A landscape with many valleys, sampled at points; each row gives a point and its height.
From any point a ball rolls to the lowest of the 2 points nearest to it. It stops when none of these is lower. Distance is the straight distance between rows; heights are no part of it.
Z274: [120 122 101 170 121  96 103  97 164 140 127  98 165  90  80 140 127 118
 124  66 101 117 145 152 118 104 147 114 113 111 106]  height 620
Z95: [135 138 140 143 109  67 192 165  93 173 127 118 122 147 110 111 118 142
 137 157  75 137 157 113 126 123  93 165 131 121 157]  height 339
Z766: [113 122 132 137 165 183  91 106  63 114 108 105 185 144 136 130 129 158
  79 101 110 137 151 104 158 144 140 158  59  87 102]  height 273
Z526: [ 95 132 171 101 150 125 119  88 122 136 106  91 136 110 145 180 124 130
  90 127 138 145 158 107 131 144 176 101 136 117  72]  height 449
Z492: [120 107 130 104 162 142  70 121 153 135 163  98 174 183 146 173 188 135
 137 137 132  88 105 136 180 129  50 194 115 131 144]  height 688
Z788: [139 154  92 123 146 160 130 201 122 103 182 169  92 181 122 101 180 131
 104 120 173  87 151 151 179 132  92 167 158  87 118]  height 352
Z317: [127  83 128 118  81  58 148 137 133 134 128  32 177 164  88 155 128 143
 108 137 124 140 139 145  70 110 126 116  95 106 113]  height 535
Z466: [125 155 219 102 184 151 180 107 103 186  93 128 129 123 165 152 160 122
  64 117  87 163 176  93 165 146 155  95 116 123  94]  height 508
Z66: [147 148 134  67 126 140  97 198 109 102 128 167 108 205 158  99 143 136
 104 149 180  86 148 153 161 154  92 138 130 119 127]  height 377
Z654: [ 55 175 203 102  81 165 172 117  81 132 130 138 159 186 177 156 117 144
  95 161 132 180 117 101 127 164  88 123 118  74 137]  height 643
Z864: [ 94 131 105 166  86 118 135 127 163  90  96 182 104 101 113  89 127 130
 138  94 154 140 101 128 111 154 155 137 167  96 152]  height 509
Z102: [129 140 125  88 180 150 143 123  87 108  99 120 107 153 146 113 104 157
  83 168 176 138 104 163 135 137 133  96 115 122  99]  height 443
Z310: [136  87  59 179  98 136  90 121 182  82  99 144 140  90  97 120 112 134
 128 125 151  95 153 136 119 102 114  88 112  66 130]  height 538
Z540: [189 104 190  74 153 112 156 159  89 181 116  83 151 144 131 108 169 125
 142 150 111 146 144  68 188 161 103 123 116 170 176]  height 440
Z16: [142 104 124  72 182 139  90 124 142 127 172 129  89 128 125 148 109  90
 143 131  96 118 117 120  67 107 138 119  91 203 107]  height 294
Z617: [135 150  85 155 100 136 139 180 125 112 119  71 158 164 173  99 152  89
 129  86 169 168 191 156 169 145 153 167 155 168 156]  height 797
Z407: [159 130 119 152 132 150  61  80 145 131 136 125 148  91  96 118 114 144
 174 179 125  84 155 122 165 105  93 141 163 106 145]  height 701
Z808: [ 65  90 129 103 132 104 140 118 105 142 155 102 117 168 136 136 134  91
 120 106 136 180 113  83 125 112 107 129 110 200 195]  height 354
Z614: [162 114 124 132 180 156 110 133  72 152 108 135 159 133 135 128 104 137
 116 142 115 123 189  94 174 143 144 122  88 111 130]  height 321
Z290: [104 105 122 124 114 167  69 115 126  78  59 148 155  84 178 152 121 167
  97 130 149 108 113 108 108 136 172 102 123 101  61]  height 346
Z539: [120 117  90 175  87 172  93 127 163  43 154 124 124 120  72 112 103 152
 129 144 151 102 152 142 113  98  63 102 150  38 106]  height 564
Z446: [ 84 120 170 123  56 153 146 142 108 107 103 180 152 158 169 159  95 137
 101 141 139 145 123  79 113 183 113  87 125  78 143]  height 615
Z604: [133 174 137 162  50 142  89  98 149  82 157 105 146 117  95 113  72 131
 180 158 139 121 163 115 129 140 124 101 148  86 134]  height 738
Z826: [120 110 135 159 151 112 101 103 117 178 166  95 152 129  85 155 135 116
 150  76  89 121 150 138 145 136 139 153  95 137 147]  height 641
Z508: [184 112 141 123 130 125 143 165 136 148 114 185 116  91 104 112 151 140
 137 122  77 109  79 107  65 145 145 140 132 118 116]  height 298
Z246: [122 122 117 157 109 123 183 140 167 150  91 135 140 137 164 125 186  73
  88 174 190 117 150 160 133  94 122  96 160 119 137]  height 826
Z904: [206 107 120 106 158 150 103 140  78 148 138 143 115 118  95  78 126 174
 145 161 121 136  87  95 116 141 116 183 113 113 161]  height 218
Z713: [ 90 145 124 152 148 147 141 151 128 168 143 141 124 172 164 137 165  59
 109 118 122 113 188 159 166 126  84 175 128 159 126]  height 674
Z412: [120 137 133 147 137 130 158 162 104 141 128 163 112 155 148 109 110 129
 148 141  69 129 139  97 161 141  74 158 124 150 159]  height 300
Z717: [114 143  89 184  89 140 139 133 175  71 211 107 102 134  76 123  99 128
 127 102 122 106 136 171 116 116  82 115 136  79 111]  height 586
Z903: [112 112 191  98 116 114 115 100 144 153 128  65 126 125 105 207 104 148
  99 131 110 143 150 137  99 115 166  92 106  90  64]  height 473
Z590: [146 133 119  92  91 128 119 155 114 116 133 107 134 103 133 126 152 149
 110  95 126 180 125 104  81 101 199 148 106 174 118]  height 577
Z247: [107 123 111 139 144 169 125 137  77  98 132  89 162 158 142  95 144 170
 102 138 123 135 145 131 167 115 107 193  97 130 111]  height 222
Z986: [131 166 107 133 139 138 173 154 140 107 114 143 134 150 155 141 147 172
  74 115 137 105  50 166 163 138 115  93 102  86 123]  height 498
Z420: [ 87 116 122 127 155  97  72  69 142 150 112  83 127 102 123 161 105 158
 124 125  85 115 130 167 152  72  79 146 162 172 104]  height 283
Z233: [144 127 110 143 106 111 167 172 148  74 113 100 140 164 154  87 128 153
 120 135 118 112 119 146 112 156 115 120 119 130 101]  height 512
Z809: [117 127 123 163 146 137  97  91 144 145 138 145 141 103 138 121 114  97
 159 139  50  97 197 118 117 124 107 148 140 150  91]  height 670
Z438: [159 108 120 168 125 142  75 113 141 169 127 123 166 116 134 130 134  85
 176 151 115  82 214 147 149  99  95 164 164 141 134]  height 684
Z228: [170 148 134 148 144 117 160 158 127 131  76 140 141 120 153  69 159 118
 102  99 120 113 181 116 134 197 173 126 132 117 101]  height 469
Z63: [156 143  90 126  72 120 138 168 119 105 124  70 197 116 157 118 158 145
 101  91 128 154 122 143  92 104 190 127 100 166  96]  height 557
Z615: [132 158 188 110 135 145 122  94 140 125 101 163 142 108 172 197  95 136
 159 161 136  93 111 120 157 183 154  77 167 105  97]  height 451
Z607: [125 150 124 158 152  93 155  98 148 173 149  81 127 116 143 143 116 102
 180 172  98 115 165 146 175  87  94 142 176 170 157]  height 534
Z943: [155 117 131 108 149 122 156 132 116 138 134 111  97 121 107 106 102 136
 119 186 115 160 142 110  67 113 141 118 119 122 115]  height 398
Z450: [ 89 135 132 115 169  89 205 111 137 130 140  68  87 134 127 108 141 113
 133 125 104 186  64 113  95 131 121 110 123 184 159]  height 400
Z493: [117 103  85 119 114 136 129 168 124  74 155 152  96 161 141 112  77 119
 140 119 185 163 146 108 169 130 145 119 137 182 211]  height 672
Z797: [ 75 166 117 136 121 176  62  62 112 106 140 109 137  75 109 173  76 132
 131 149 144 133 136 137 108  72 131 100 103 105  84]  height 190
Z284: [157  52 131 141 183 149  87  98 139 154 107 145 153  85 112 124 164 134
 121 109  93 134 148  70  99 145 153 161 123 126 127]  height 384
Z851: [157  72 147 127 141 127 150 107 191 111 125 136 135 112 145 170 121 116
 154 169 131  80  88 108  78 155 140  69 130 139 105]  height 510
Z81: [154 129 154 123 131 131 145 128 175  95 137 153 126 140 153 158 107 128
 180 173 141  87  97 130 144 181 111  90 157 108 137]  height 478
Z777: [119 164  92 156 103 114 145 148 136 116  79 150 132 110 176 128 126 139
  96 149 130  88 184 162 132 102 130  97 136  94  74]  height 425
Z844: [117 109 134 154 195 126 109 122 123 177 163 130 110 166 100 128 142  74
 138  91 113 104 171 145 173 160  97 170 111 149 138]  height 660
Z275: [132 181 131 146 139 129 123 147 109 147 117 185 140 118 159 146 139 158
 121 104  62  80 122 152 160 129 104 154 117 115  95]  height 458
Z575: [123 119 152  99  85  98 105 105 130 131 128 142  79 107  55 104 118 137
 133 115 177 178 106 152  70 124 172 141 174  86 137]  height 450
Z510: [114 131 147 159 130  73 144 121 114 163  99  67 136 137  96  89 115 119
 122 112 103 135 213 150 149 151 119 154 133  90 106]  height 408
Z303: [131 132  91 151 153 163 134 169 119  98 154 136 125 160 166 101 124 147
 122 114 106 122 162 119 181 120  85 180 119 139 130]  height 262
Z650: [156 114 138 108 145 140 143 128 151 137  94 101 122  95 134 143 140 178
 107 187  99 136 133 108  91  80 145 116 123 120  89]  height 434
Z101: [137 182 118 166 133 101 204 136 157 169 116 127 139  91 146 130 210 112
 134 102 103 133  91 133 144 107 153 141 161 143 122]  height 708
Z196: [148 172  90 163  59 138  71 103 164 102 166 115 143 108  90 102 114 128
 173 179 145  96 159 134 150  89  99 127 172 118 163]  height 719
Z399: [ 97 108 144 123 161 129  84  45 128 133 137  92 133 111 108 160  94 138
 128 155 116 121 135 138 114 110  97 126 127 114 109]  height 241
Z360: [132 127  52 166 168 116 146 121 114 122 121 133 101 105 113  74 115 112
 114  83 151 172 141 133 137 112 183 131 113 170 161]  height 551
Z800: [119 107 135 122 125 100 132 114 142 136 131  82 183 132 141 212 130 166
 127  99  96 116  64 110 128 119 131  91  90 144 154]  height 627
Z741: [117  66 150 133 151 144 148  85 176 122 141 143 143 129 112 173 157 114
 111 157 134 108  71 110  68 148 110  87 106  96 140]  height 540
Z424: [110 168 147 110  92  91 127 139  96 150 113  58 172 165 154 125 173 152
 140 152 142 149 154 150 170 109 101 206 161 133 134]  height 492
Z931: [175 160 117  93 105 145 110 159  85 142 180 137 105 101 117 107 156 133
 160 113 120 173 108  80  98 113 196 178 101 172 158]  height 600
Z25: [162 151 126 117  79  75 142 162 118 136 182  95 117 175  70 102 124 115
 162 124 144 129 132 145 102 142 136 158 100 100 150]  height 725
Z517: [152 150 115 120 174 140 176 150 102  89  77 101 144 144 152 100 131 196
  55 131 126 128  75 167 157 136 122  86  84 113  93]  height 474
Z199: [135  80  80 175 148 113 126 123 194 131 111 167 123 107 111 138 161 115
 120  86 163  85  81 169 160 106 125 123 139 138 155]  height 590
Z308: [119 156 152 154 180 135 181  88 144 139 156  81 162 152 157 155 156 116
 143 156 104 124 133 105 174 162 115 111 122 130 139]  height 548
Z520: [ 89 176 141 101 155 150 122  88 128 116  91 148 118 111 185 191 117 129
  98 161 168 113 146 137 163 140 164  84 152 114  82]  height 427
Z188: [181 175 132  65 147 110 116 129  90 154 200  92  90 122  88 135  86 142
 178 135 124 145  82 156 131  94 143 135 104 159 148]  height 395
Z955: [100 110 169 130 120 150  85 112 129 147 157 140 170 191 128 167 182 120
 110 151 142  96 152 105 148 163  68 186 107  77 150]  height 711
Z371: [ 61 147 144 146 165 117 220  94 144 126 110 123  80 142 131 106 121 119
 119 137 114 190  66 130 104 159  98 134 152 123 138]  height 436
Z855: [139 130 132 146 164 144 153 154 144  81 100 129 117 156 148  70 132 142
 103 101 118 125 139 135 140 201 140 142 129 132  93]  height 488
Z976: [ 98 119  95 122 111 148 166 146  85 115 129 194  92 156 122  72 142 109
  46 117 174 159 125 134  57 111 133 102  76 123 139]  height 231
Z402: [179 159 118 150 139 140 132 146  97 125  91 129 139  78 139 109  63 162
 138 131  57 116 156 128 117 111 136 103  98 105  76]  height 696
Z873: [100  82 113 175 110 133 112 108 180  97 151 180  99 132 101 127  90 105
 152 120 101  92 145 139  81 152  87 115 135 107 129]  height 630
Z467: [138 165 129 133  86 109 157 130 132 127 109 178  78  90  98  91 111 113
 148 110 182 155 105 146 121 145 204 116 181  88 147]  height 483
Z683: [145 156 107 160 130 127 117 108 110 158 179 157 106 113  77 147  69 114
 152 109 115 113 118 150 166 109 125 100 110 128 177]  height 329
Z74: [ 86 176  97 150 112 154 132 126 144  89  96 165 122 113 200 155 114 118
 100 162 154 103 152 136 121 133 164  76 146 126  69]  height 407
Z87: [140 192  90 137 121 142  93 125  74 125 168 141 104 121  94 118  54 150
 123 111 152 143 126 179 180  82 135 100 106 116 159]  height 290
Z335: [159 193 171 106 124 149 117  78 132 137 157 124 119  85 100 116 110 139
 201 143 132 159  83 134 125 165 148 146 180 108 129]  height 802
Z700: [121 138  92 165 133 147 157 147 155 112  84 126 146 146 184 106 153  69
  91 108 197 153 202 139 174 152 169 108 159 142 137]  height 808
Z752: [164  66 115 106 168 165 111 136 143 150 139 194 113 121 127  96 194  79
 112 138 137  86 112 108  85 113  93 122 101 173 115]  height 201
Z118: [141  89 146  77  91 117 128 163 148 145 114 165  97 114 102 109 188 120
 114 120 121 141 100 103  58 126 144 155 136 138 139]  height 334
Z427: [116 106  53 180 171 113 134 121 156 148 105 161 105  96 117 113 148  86
 106  85 153 126 135 163 155  81 157 131 135 160 158]  height 571
Z108: [ 76 157 211  98 108 155 162 107  65 117 105  96 158 179 152 138 139 142
  67 138 149 155 145 120 117 191 123 107  97  58  81]  height 667
Z712: [149  77 120 117 133 101 135 113 133 114 150  39 117 114 118 152  67 139
 137 130 126 175 135 107  86 101 179  72  98 181 123]  height 467
Z48: [152 122 109 172  75 128 119 153 144 125 152 141 162 132 112 139 113 103
 170  88 131  93 169 132 155 139 157 123 111 115 153]  height 769
Z716: [131 131 155 155 174 107 188 111 167 156 144  92 133 146 164 148 141  78
 178 173 109  96 131 121 161 126 100 116 151 185 128]  height 550
Z708: [152 144 162  73 111 103 142 158  92 173 129  50 179 166 165 121 194 127
 139 138 138 151 142 112 167 137  96 145 129 172 165]  height 466
Z311: [ 64 185 134 119 173 217 142 132  64 109 154 184  93 179 160 112 131 147
  90 128 161 159 130 138 165 139  74 162 133 108 115]  height 358
Z12: [183 160 117 112 124 157  88 141  74 144 139 168 128  84 131 106 116 147
 163 127 120 156 147  78 155 118 190 173 134 161 157]  height 622
Z980: [ 93 114 136 160  80 137 110 125 149  80  74 151 103 104 125  97  51 126
 155 110 154 148 159 114 132 170 144 100 183  97 131]  height 537
Z252: [ 96 135 140 148 180 155 204  95 166 128 157 127  91 161 132 137 109 126
 129 171 118 158  72 134 126 166  63 101 126  91 149]  height 470
Z65: [125  49 101 161 145  91 123 130 215 114 115 150 114 132  90 119 134 108
 131  96 144  79 119 167 108 152 108 116 145 124 123]  height 609
Z563: [ 92  98 123 125 166 149 145  94 160 114 171 136 118 159 136 157 140 115
 115 169 149 121  89 115 121 124  79 104 111 146 159]  height 507
Z408: [141 168 121 184  81 151 141 132 167  69 181 130 153 121 136 143 106 112
 189 113 124 113 149 106 145 161 160 114 135 100 142]  height 756
Z834: [ 99 132 134 125 109 145 123  98 122 112 101 120 113  77 117 126 106 177
 121 142 132 133  61 171  83  93 130 105 146  89  64]  height 275
Z345: [154 186 136 133  95 134 134 123  93 124 140 111 165 107 138 134  90 179
 158 149  71 122 113 124 111 104 124 139 113 110 106]  height 714
Z836: [159 113 117 153 144  71 149 143 122 138  57  75 117 100 100  59 113 133
 128 112  94 135 191 146 125 143 156 153 152 124  77]  height 431
Z587: [102 152  84 142 125 111 112  95 137 114 137 129 104  70 100 107 116 147
 148  95 110 149  64 144 119  77 134 156 156 174 139]  height 730
Z245: [ 96 159 126 140 134 117 131 120 117 160 120 127 141 129 149 129 161  91
 104 106 116 146 176 139 142 123 144 166 151 154 110]  height 686
Z502: [185 123 148 179 109  99 194 144 137 195 124 112 170 130 101 141 178 105
 143 130 154  94 120 120 157 107 145 120 129  79 137]  height 848
Z798: [144 164 115 161 117 105 168 179 116 177  96 172 152 123 171 145 154 122
  97 113  79  77 164 170 156  92 116 121 127 113  92]  height 442
Z566: [114 134 158 102 105 158 147 134 114  96  93 147 150 138 186 127  99 145
 114 124 138 154  75 102 108 187 148  91 128 120 115]  height 642
Z675: [112 145 181 143 201 138 185  84 113 175 132 107 134 125 153 146 175  96
 101 120  97 152 129  92 167 149 126 116 115 171 134]  height 528
Z443: [109 198 106 162 114 128 179 130 140 128 164 158 110 124 144 115 193 109
 137 112 113 124  66 139 125 123 127 172 131 148 128]  height 720
Z379: [137 168 112 174 159 168 102 101  99 104 103 127 131  75 144  87  86 137
 148 122  57 105 190 116 135 122 120 134 119 128  69]  height 683
Z78: [120 106 172  63  99  90 120 151 147 173 120 124  86 142  83 117 198 114
 117 128 162 176 129 123  94  94 148 183 171 139 154]  height 372
Z532: [119 111  93 168  93 118 133 171 137 122 178  91 147 163 133 131 127 104
 169  92 124 153 183 130 153 123 122 171 139 154 173]  height 784
Z960: [169 138  97 148  83 124 136 185 118 119 202 153  83 172  76  86 115 110
 168  97 131 124 124 129 133 163 134 156  94 106 163]  height 710
Z36: [129 135 167  98 126 132  86  82 149 113 165 118 118 125  96 128  89 123
 206  95 145 145  62 137  95 200 138 122 157 116 125]  height 783
Z130: [103  80 161 118  93  95 155 124 125 134 128  87 186 159 133 173 163 154
 112 105 114 146  81  85 141 139  94  93  88 121 188]  height 604
Z432: [104 116 137  93 160 164 124 102 129  87 104 153 123 110 189 132  96 138
 131 138 153 167  68  92 125 158 143 103 156 192 150]  height 671
Z730: [121  63 137 129 149 140  95 100 106 120  67 121 144  85 100 123 104 158
 118 108 107 165 147  68  98 123 171 145 104  91 119]  height 426
Z342: [125 114 149 121  76  68 129 107 121 141 111  54 134 113  81 155  91 161
 129 151 109 129 157 148 100  97 128 107 122  75 100]  height 503
Z269: [135 132 129 121 100 103  90  98 131 125 193  96 116 165  58 123 121 116
 148 144 176 105 137 169 114 139 117 150 116  86 146]  height 743
Z281: [ 95 189 123 134 119 102 146  85 119 154 129  53 156 118 154 144 148 139
 150 193 142 148 167 132 177  74 103 163 164 124 141]  height 514
Z298: [144 158 160  71 107  92 108 142 117 145 125 127 135 124 142 166 147 162
 142 162 121 109 104 135 147 110 119 150 170 134 113]  height 349
Z463: [157  66 126 114 134  86 105 143 169 140  94 148  72  83 115 117  99 112
 149 106 120 132 144 125 108 120 165 107 177 187 120]  height 460
Z990: [ 73 140 119 138  96 195  62  95 103  99 120 154 124  71 105 118  78 157
 127 125 122 128  86 166  83  79 107  99 143 108  79]  height 236
Z533: [117 143 112 125  61 138 175 161 125 100 134 179 131 154 158 103 149 103
  83 140 153 127 140 121  64 137 144  90  94 112 133]  height 272
Z884: [150 129  90 101 105 111  91 166  71 120 129 147 110 121 130  89  86 135
 153 119 166 171 133 105 174 114 177 163 141 197 200]  height 647
Z819: [134 102 132  79  74 116 144 166 137 112 150 165 100 176 131 102 136  72
 118 173 143 103 122 114  29 129 107  88  90 131 125]  height 314
Z726: [ 82 184 109 118 124 134 127 116 137  96 159 135  75 122 124  94 133 116
 156  93 115 133  47 160  97 130 125 183 143 145 104]  height 734
Z682: [161 106 129 140  90 117 177 130 160 167 114 123 179 135 129 145 210 113
 102 153 175 109 100 138 130  94 117 103 133 108 147]  height 838
Z27: [149 143 129 145 137 137 147 163 132 136 104 175 147 142 150 145 157 168
 111 130 130  84 104 137 197 141 102 133 139  90 141]  height 479
Z162: [144 164 183  82 152 154 157 144  74 158  96 143 125 123 175 131 149 154
  71 156  81 156 161 106 125 122 122 107 111 142  79]  height 487
Z106: [131  96 134 147 133 127  97 105 155 118 156 152 137 112 124 147 100 124
 169 120  54  90 115 112  86 146  96 131 115 145 109]  height 651
Z807: [115 154 122 136 129 114 152 132 157 163  78 119 155 106 166 144 216  84
  95  73 149 139 122 164 150 121 163 154 183 148 115]  height 698
Z647: [176 131 127 104 135  97  92 146  85 185 197 144  94 136  71 154  91 108
 174 105 114 111 111 139 161  99 119 126  88 166 171]  height 363
Z932: [118 126 109 117 122 119  91 117 165  92 146 103 177 147 148 189 149 158
 128  85 130  94  80 152 147 134 130 130 106 156 117]  height 649
Z442: [104 120  85 129 145 127 123 108 119  71 148  57 130 127 139 130  90 129
 114 112 135 161 113 145 101 102 175 118  90 204  99]  height 499
Z653: [ 78 105 122 112 122 119 184 152 121 130 138 173  76 166 128  78 172  73
  60  92 163 156 113 129 119 136  89  95  91 150 176]  height 276
Z120: [161  86 161  74 130 102 127 153 134 166 124 118 140 144 129 139 186  87
 137 102 138 106 103 106 136 119 120 113 117 170 153]  height 406
Z882: [149 120 168 100  95 114  79 113 148 120 176 140 122 169  78 150 101 123
 182 121 159  97  85 145 105 190 111 135 127  73 153]  height 763
Z674: [158 121 117 114 106  88 138 148 146 116 124  61 175 148 127 130 163 144
 103 112 127 119 113 139  91 141 155 114  90 124  91]  height 536
Z649: [105 159  89 146 165 160  90  71 145  98 122 160 118  66 139 152  90 156
 151 104 116 130  72 135 164  99 141 115 148 172 149]  height 712
Z753: [138 115 152 135 123  69 138 159  91 184 118  99 150 185 103 117 106 117
 125 133 106 129 197 122 178 153 103 149 121  99 166]  height 376
Z340: [197 119 122 131 126 125 133 158 119 131 134 149 143 134 111  93 148 166
 137 138 116 104  81 119  98 163 120 154 107  84 140]  height 264
Z793: [ 86 121 189 144  86 126 143 123 121 134  81 169 161 134 148 193  97 134
 145 156 120 120 143  75 152 169 105 107 143  57 157]  height 589
Z611: [106 134  85 198 108 118 133 127 185 121 177 119 133 135  93 136 142 112
 117  66 104  91 152 183 120 114 115 133 106  87 104]  height 602
Z305: [112 125  90 146 109 154 114 120 147  87  98 153 165  84 179 155 115 131
 132 147 124 116 131  97  97 118 162  95 117 135  98]  height 380
Z985: [125 121 145 105 104 127  64 122 113 108  81 133 141  86 126 143 120 188
 101 113 135  92  97 166 131 124 151 131 144 106  61]  height 313
Z843: [170 110 159 135 178 112 139 131 148 166  67 100 126  96 124  89 153 106
 127 113 100 145 221 116 126 166 183 150 165 120  83]  height 452
Z743: [130 160 134 130  72 150  95 120  99 128 161 146 173 126 134 147 126 146
 152 163 104 106 162 113 103 108 134 165 100 104 106]  height 732
Z103: [168 133 189  49 124 107 111 176 107 175 143 127 121 146 112 155 160 137
 140 118 113 115 100 113 140 129 142 142 126 144 139]  height 379
Z134: [121 106  65 147 178 145 128 121 113  76 124 113  93 120 113  70  90 129
 104 100 136 156 105 160 100 116 163 136  91 177 104]  height 526
Z694: [128 115 137  87 115 115 139 138 128 130 155 144  65 153  86  96  94  93
 142 175 151 140 127 148  24 139 124 119 128 105 114]  height 355
Z490: [172  70 118  96 173 152 114 138 113 149 122 191 112 116 129  92 168 131
 116 167 137 126  88  79 107 126  97 148 120 161 167]  height 149
Z331: [106  79 134 114 178 163  66  80 136 131 141 152 113  96 126 145 135 110
 130 125 108 140 144  92  78 131 143 161 129 186 116]  height 342
Z899: [130 131  92 128 147 118 159 143 145 127  83 121 123 138 158  93 177  94
  69 143 207 129 179 172 133 134 159  93 147 130 106]  height 817
Z3: [154  77  72 166 129 104 138 137 165 104  74 165 121  80 121 113 100 125
 136 161 161  98 136 121 113  96 154  72 139 106 150]  height 511
Z581: [ 93  57 155 159 116 112 178  91 159 149 108 134 161 115 114 184 160 114
 110  97 110 141  76  81  91 125 120  92 114 115 175]  height 574
Z905: [137 116 108 129 152 144  85 142 147 131 147  74 188 168 158 153 194 143
 134  61 108 100  95 138 170 153  90 179  95 150 125]  height 669
Z51: [109 168  95 130 171 182 131 147 111 114 180 198  64 163 142 116 139 118
 118 139 178 114 118 153 169 127 100 138 128 122 143]  height 327
Z684: [139  82 137 126 132 115  82 137  83 162  66 125 175 117 117 153  93 121
 110 115 154 142 223  90 179 116 158 120 117 106 168]  height 364
Z428: [162  87 106 153 154 111 164 136 162 120  98 184  79  97 135 102 115 103
 145 163 136  93 117 135 104 113 140  90 162 162 129]  height 486
Z187: [ 97 119 196  60  82  95  99 115 110 142 124 131  71 137  94 117 126 119
 132 130 169 179 127 111  70 149 153 171 175 127 148]  height 411
Z707: [129 124 149  73 140 130 111 170  76 106  97 143 102 175 139  89 100 162
 102 181 149 117 135 157 127 155  98 124 134 123  88]  height 409
Z208: [ 97 113 171 151 100 135  98 100 142 117  82 172 130  99 129 138  65 133
 168 119  98 122 135  98 139 178 112 110 162  76 143]  height 562
Z750: [166  79 100  66 153 145  72 148 150 134 153 168 111 120 115 148 141 118
 131 138 115  85  74 127  76  83 109 125  90 170 122]  height 248
Z139: [111 167 116 133 131 161  45  80  95 125 127 143 123  73  72 133  61 123
 128 131 171 151 143 136 157  72 133  86 118  94 154]  height 240
Z280: [108 142 136  90 115  77 102  97 147 157 133  92 137 105 135 190 157 160
 139 164 116 117  87 168 142  52  92 151 174 154 129]  height 318
Z209: [130 143 141 100 154 126 136 135  95 154  92  84 118 111 147 146 122 174
  91 162  72 163 177 118 133  68 143 141 123 142  80]  height 461
Z953: [ 64 112 136 101 102 115 166 142 128 134 149 142  97 183 134 123 168  71
 123 104 179 160  93  93 164 124  84 120 119 170 222]  height 317
Z610: [129 111 114 102 195 142  97 106 132 104 100 142 109  89 173 146  94 145
 145 116 116 132  88 109 165 131 153 123 156 228 141]  height 693
Z248: [ 93 163 150 142 142 205 163 173  80 100 125 181 110 168 154  87  91 158
 124 111 134 164 133 136 130 185 101 140 138  78  97]  height 389
Z476: [173  83 146 104 133  83 126 159 153 162 127 135 102 112  96 149 146  94
 159  97 155 127 102 120 125  88 169 115 154 185 165]  height 433
Z947: [130 131  94 118  98 145 143 207 123  85 199 160  80 165 121 103 102 113
 158 112 144 137 119 102 159 135  97 151 141 131 173]  height 694
Z636: [163 101 140  76 144 100  90 117  99 121 167  46 100 134  86 135  80 156
 152 141 122 167 120 148 105  81 160 123 105 170 118]  height 432

For each start below, name the point where the ball stops.
Z233 -> Z247
Z269 -> Z74
Z604 -> Z797
Z308 -> Z976
Z610 -> Z490
Z654 -> Z490
Z932 -> Z976
Z539 -> Z797
Z607 -> Z797
